Points on a hilly landscape, in no order, each with its height.
From any point a climber steps to the highest of the 5 points nearest to it. It stops when none of these is higher. Distance is the straight distance between rows; heights are no part of it.
koriv h=512: [ -2  19   6  26   1 -37  -7  22 -22  19 -51 -78 -11  23 -21  -7 -11  26
  39 -15 -62  20  -8   0]
Tove h=528: [ 18 -17  14 -24  13  10  -2  13  -5  -6 -14 -17   6 -22  -7 -62  21  46
  -1 -32  19   7 -11 -20]
pese h=249: [-16   2   5  24  11  -8  -5  13 -10  28 -15 -22  -3  16 -18  21 -14   1
  27   8 -20   4   3   8]
guf h=515: [ 10  -5   6  16   1 -14   4  19 -27  21 -38 -34  -4   8 -22 -13  -2  40
  19  -6 -24   9  -9 -10]
vivap h=277: [-13  26  -8  20 -10  10  16  -5   3 -15  29  56  -4  -1  16  49 -12 -57
  -5  36   6 -19  -2   5]
Fele h=520: [  3  19   7  28   0 -35 -12  15 -24  20 -46 -57  -8  28  -4  15 -13  23
  29  -9 -52  11  -8  14]
sumus h=537: [-18   4  10 -16  10  -5  16  -8  32  -5  25  20  20  -1   3   3   4 -24
  -6   9  28  -4   6  16]
deti h=607: [ 15   9   2  20  -9 -27  -4   5 -23  14 -39 -61 -14  20 -10   1  -7  29
  23 -18 -46  13 -16  -4]
ter h=260: [  2   9  -6  -5  -8   6   1 -12  16 -32  37  55  11 -17  25  36  -6 -51
 -12  20  25 -14   4   0]
begi h=333: [-18  12  -4 -33 -16   9   6 -22  32 -30  36  38  20 -16  28  29   7 -58
 -14  13  34 -11   7  10]
zazoz h=645: [ 28  -9  -7  11  -3   3 -13   3 -32   5 -20  -8 -12   6 -13 -10  -4  30
  -4   2 -22   9   7 -15]
tibol h=559: [-31  -2  19 -10  23  -2  13  -1  34   8  14   1  17   4 -13  -7  19 -16
   1  -2  27   8  -1  18]
fak h=480: [ 26  32 -14  31 -31 -22 -28 -10 -23  -1 -10 -17 -32  30  29  39 -24   0
   1  -4 -62  -1   2   1]
sak h=557: [-23  -5   2 -43 -13   3  18 -13  35  -8  37  -2  24  -8   7   1  14 -36
  -9  -1  40  -3   4  16]
Zava h=564: [ -3 -13  17 -40  11   0   8   8  32   2   9 -28  15 -12   0 -44  31  17
  -1 -28  35   1   0  -5]
vosi h=250: [-24  41  -4  29  -2  11  18   8   6  -2  33  47  -8  -3  22  68 -20 -60
  17  46   1 -37  -1   7]
zete h=663: [ 30 -27   2 -14  -5   6  -4  21 -32  -8 -28 -15 -12  -9 -14 -59  18  69
  -8 -20 -15   0 -15 -24]
letob h=675: [  5  -4  12  13  10  -1  -3  14 -23  15 -13 -16 -10   5 -18 -17  -3  33
   6  -4  -6   9  -1  -1]
niru h=592: [-38  16  14 -10  17  -1  31  -1  42  -1  37   9  16  -6  -7  24   1 -54
   2  23  20  -4   1  34]
pirep h=716: [ 34 -19  -4   5  -3   1  -9   7 -31   0 -26 -12  -5   0 -20 -31   9  56
   0  -8 -22   7  -5 -31]
dev h=335: [-23  21   1   1   0   7  19 -13  19 -14  31  39  13  -4  20  33 -11 -58
  -2  30  22 -17   3  13]
loza h=519: [  8 -13  15 -38  14   0   2   1  14   6  -6 -12   9 -11   4 -50  35  34
  -6 -36  43   3   4  -8]
pev h=699: [ 32   9 -16  21 -13 -27 -14   8 -33   1 -40 -42 -16  19  -1   6 -12  30
  11 -17 -57  13 -15 -17]
tezel h=818: [-50  12  10 -24   7  -7  31   9  52   3  36  -5  25   4  -6  11   4 -46
  -2   8  27  -8  -2  36]
laleb h=680: [ 46 -31  -7 -10   3   4 -14  11 -25 -15 -24  -6 -10 -19 -14 -54   8  62
 -10  -9  -7   9 -14 -22]
Neb h=102: [  6 -15   3 -13   9   5  -5 -15  -3 -15  10  19   0  -9  16 -10   7  -5
  -7   4  21   3   6   3]
mataz h=320: [ -5 -13  -4 -42 -13  16  -5 -21  23 -22  26  22  13 -19  19  -1  10 -26
 -19 -10  43  -1  10  -3]
nidin h=532: [  9  -8  18 -13  14   6  -3   9  -3  -1  -8  -6   4  -5 -16 -47  18  35
   2 -16  11   9   2 -10]
Feso h=338: [ -2  30  -7  35 -11  16  -4  -5 -11   1  11  25 -19   6  20  64 -10 -40
   3  31 -11 -16  11   5]
tagig h=253: [-23   6   7  30  14  -6   3  19  -4  38 -19 -41   5  13 -23   8  -4  12
  26   7 -13   3  -6   8]
zaran h=611: [-34   8   3 -25   1  -3  32  -8  37 -14  35  15  17  -9   9  12  -1 -53
  -1  12  29  -7   5  22]
nipeg h=578: [ 35  24 -25  20 -29 -24 -25 -11 -26 -11 -38 -25 -15  18  20  19 -11  14
   4 -24 -59   6 -11 -23]
gilik h=343: [ -4  17  -7  26  -6  -1   0   1 -14   9   4  24 -13  10   6  38 -12 -18
   2  21 -14 -16   0   6]
Kemol h=485: [ 21  23 -19  34 -18  -6 -14  -9 -17  13  -3   2 -32  22  24  54 -22 -16
  -4   0 -44 -14   4   1]
kupu h=614: [-13 -12   0 -36   9   4   9 -10  33   6  21  -7  26 -13  11 -33  21   2
  -8 -26  45   9   7   5]
bapi h=646: [ 29 -17  11  -1   2   1  -6  -1 -21  -4 -16   2  -4  -8 -12 -38   4  40
   3  -7  -3  11   3 -17]
Fekog h=487: [ 26  -9 -11  10 -15   9 -19 -11  -9 -14  -4  31 -17  -4   8   1  -2   3
 -17   6  -6   4  10 -11]
refu h=426: [ 19 -31  23 -30  14   3   6  28  -7  -3 -33 -25  -3 -10 -16 -75  42  64
   3 -32  18   0 -13 -15]
Lebo h=621: [ 20 -22   6 -12   8   5  -6  29 -16  -2 -31 -18  -9  -6 -25 -63  14  56
   9 -14  -3   7 -11 -23]
Fumu h=560: [ -9 -13  21 -15  19   1   6  14  17   7   0 -15  17   5  -8 -34  14  20
   1 -11  27   4   1   4]
gul h=561: [  2  17  -7  26  -6 -29 -15   0 -16  21 -36 -48 -10  26   6  26 -20   8
  20 -12 -54   9 -10  -2]
tuvib h=465: [ 18 -27  18 -28   7  11  -7  -1 -10 -11 -14  -6   3 -18   3 -55  19  42
 -12 -22  16  11  -1 -11]
sonu h=392: [-31  20   2  31  19  -1  17   8  12  16  15  22   3   4  -3  47 -14 -46
  13  28  -1 -16  -7  12]
rotun h=417: [  0  -4 -14 -44 -24  15   5 -25  24 -34  41  31  20 -29  27  17  -1 -46
 -25   5  47 -15  17   0]
zodi h=262: [ -7   2  -2 -26 -16   8 -17 -27  15 -30  33  39  13 -15  27   3   9 -34
 -21  11  32   1   7   1]
rovoz h=554: [-30   2  -9 -48 -12   4  26  -6  48   1  40 -17  29 -17   5  11  23 -19
 -21  -5  38  -1  10   3]
fom h=596: [-18 -10  19 -22  14  -1  15   6  30  11  11 -20   9  -2  -2 -24  26   3
  -1 -11  29   2   6  15]
bov h=462: [-25   1   7  10  23   5   6   1  17  10   7   3   0   9 -10   1  -6 -16
   7  13  16  -1  -7  14]
rokam h=579: [ 27  26 -13  30 -13 -26 -26  -9 -22  -3 -32 -31 -21  32  19  28 -13  19
  11 -10 -69  10  -5  -4]
zekin h=558: [ 37  -8 -23  14 -14   6 -25  -7 -33   0 -10  17 -22  -3  -7  -5 -18  29
 -18   3 -17   4   4 -18]
leg h=430: [-41  22   4  11  14   8  21   8  33  -5  29  34   8  -5  -4  43 -15 -54
   9  28   9 -14  -8  20]
zum h=228: [ -2  -3   6  15   6   7  -1  -4  -6   7  -6   8 -10   5  -6  12 -10  -6
  -3   7  -5  -1   0   6]
zin h=457: [  1 -17  13 -19  12  11  -4 -11   7  -8   0  10   2  -8   7 -33  14  11
  -7 -18  16   5   1  -3]
zatem h=556: [ 12  -4   1  25  -4   0  -8   8 -28  19 -15 -21 -10   4 -11   3  -9  18
   2  -2 -19   8  -3 -11]
nasam h=315: [-40  10   3  33  19  -6  15  17   2  28   5   2  -2  18 -21  33 -20 -31
  18  13  -7  -8 -10  15]
zokag h=54: [ 18 -15  -6 -30  -4  13 -15 -17  -9 -31   3  25  -4 -17  21 -18   1   5
 -15  -7  20   4  11  -1]
kizup h=759: [ -3  -6  14 -23  -2  15   3 -14  23 -11  19   0  18 -14   4 -25  21  -8
  -1 -17  33   3   7  -1]
totaz h=160: [ 52  -7 -32   2 -19  -1 -21  -2 -35 -16 -37   2 -14   3   0 -11  -8  45
 -15 -19 -45  10  -1 -31]
kamo h=797: [ -4  -4   3 -13   5   9   9 -24  22 -14  23  28   7  -4  13   7   1 -33
  -7   6  27  -8   2   8]
soni h=570: [-22 -16 -12 -58 -17   7  23  -5  42   5  27 -19  32 -18   2 -10  25 -12
 -24 -12  55  -3  15   1]
vubu h=380: [ 10  -2   1   6   5   4  -9  -4 -12   2  -9  10  -7   0   2  -6  -5  11
  -2   3  -3   4   2  -1]
nup h=415: [ 15  -3 -13  14  -8  14  -5 -13 -12 -14   4  36 -13  -6  12  16  -5 -11
 -14  17  -3  -9   7  -7]
manat h=411: [ 11   7 -18  24 -15   8 -14 -12 -24   2   4  30 -27   2  10  36 -15 -18
  -8  15 -11 -12   6  -3]
Boku h=539: [  7 -16   9   4   5  -7  -5  31 -29  15 -36 -29  -5  -4 -31 -44   9  58
  14 -17 -12  14 -17 -14]
luni h=162: [ 44 -22 -12  -7 -11  16 -25  -6 -31 -25 -10  21  -7 -14   3 -44   3  45
 -20  -9 -22   6   2 -18]
viv h=3: [ 35 -24  -8 -16  -2  14 -18 -10 -12 -29  -8  21  -6 -21   8 -36   1  31
 -13 -10   6  10  10 -12]
miban h=141: [  8  -9 -13 -29 -18  12 -17 -32   2 -41  25  39   1 -21  34  -8   3 -18
 -20  -6  23  -7   4  -7]
zab h=542: [-11 -17 -23 -58 -34  11  14 -15  34 -13  40   1  31 -24   8  11  19 -30
 -28  -3  55  -5  14   1]
Lirum h=472: [-36   6  10   4  22   4  15   1  21   5  22  15   8   6  -2  16  -6 -43
   3  21  16  -8   1  22]
vani h=601: [-43  12  11  -1  15  -2  31  13  45   5  30   0  20   4 -13  16  -1 -46
   8  22  23  -8  -5  34]
puver h=463: [ -4   0   5  23   7   1  -4   7 -17  17  -6  -5  -3   3 -16   4  -9   9
   7   6 -10   5   4   0]
Vuf h=447: [-42  14   4  23  27   2  29  12  31  11  21  18   6  10 -12  37 -20 -43
  16  29   6  -8   0  29]
kori h=242: [ -6   7  -6  38  -1 -14  -9   2 -24  26 -10 -12 -12  15  -5  34  -9  -2
  12  17 -27  -2   6   3]
begur h=337: [-16  17   2  42   2   0   3  10  -5  26  -4   9 -10   9   3  47 -25 -29
  14  26  -9  -5  -3   7]
por h=533: [  1 -16  12   7  11  -5   0  22 -23  12 -25 -29  -2   4 -27 -41   3  44
  13  -3 -13   7 -16 -14]
mumob h=330: [-22   1  12  26  19  -2   8  12  -7  30  -5 -12   2   9 -20   6 -11   4
  14   8  -7  -3   5   1]
vuzip h=618: [ 33  -3 -13  16 -12 -15 -16   3 -34   7 -28 -24  -8  13 -11   8 -15  34
   4  -9 -41   8  -1  -6]
peto h=538: [ 25   5 -20  26 -18  -7 -12  -7 -24   7 -17   0 -18  19   2  22 -22  12
  -4   0 -44   2   6 -13]
rikeg h=336: [-16  -5  14  -5  12  10   0  -6  19   5  13  15  -2   4  -7 -13   3  -2
   5   4  18   3   2   5]
dozi h=471: [ 42  10 -28  19 -25  -6 -23 -14 -29  -6 -29  -9 -15   9   8   6  -9  25
  -9 -24 -53   5   0 -17]
Tomam h=460: [-48   6   9  10  26  -3  18   5  32  12  15  11  20   9 -15   7   3 -29
   7   3  12  -6  -7  24]

Call two points neighbours if one is among the 5 nearest of the other. Go from one point of each pair to the other, from neighbour to neighbour, staying as high as possible. Name the lowest point that can't be avoided.
kizup and tezel -> sak
pev and tezel -> nidin
letob and pev -> vuzip

Where does a climber stop that starts at each point below?
miban -> kizup
bov -> kizup
Feso -> pirep
zokag -> pirep
begur -> tezel
vivap -> tezel
gilik -> pirep
vosi -> tezel
rikeg -> kizup
Tove -> pirep
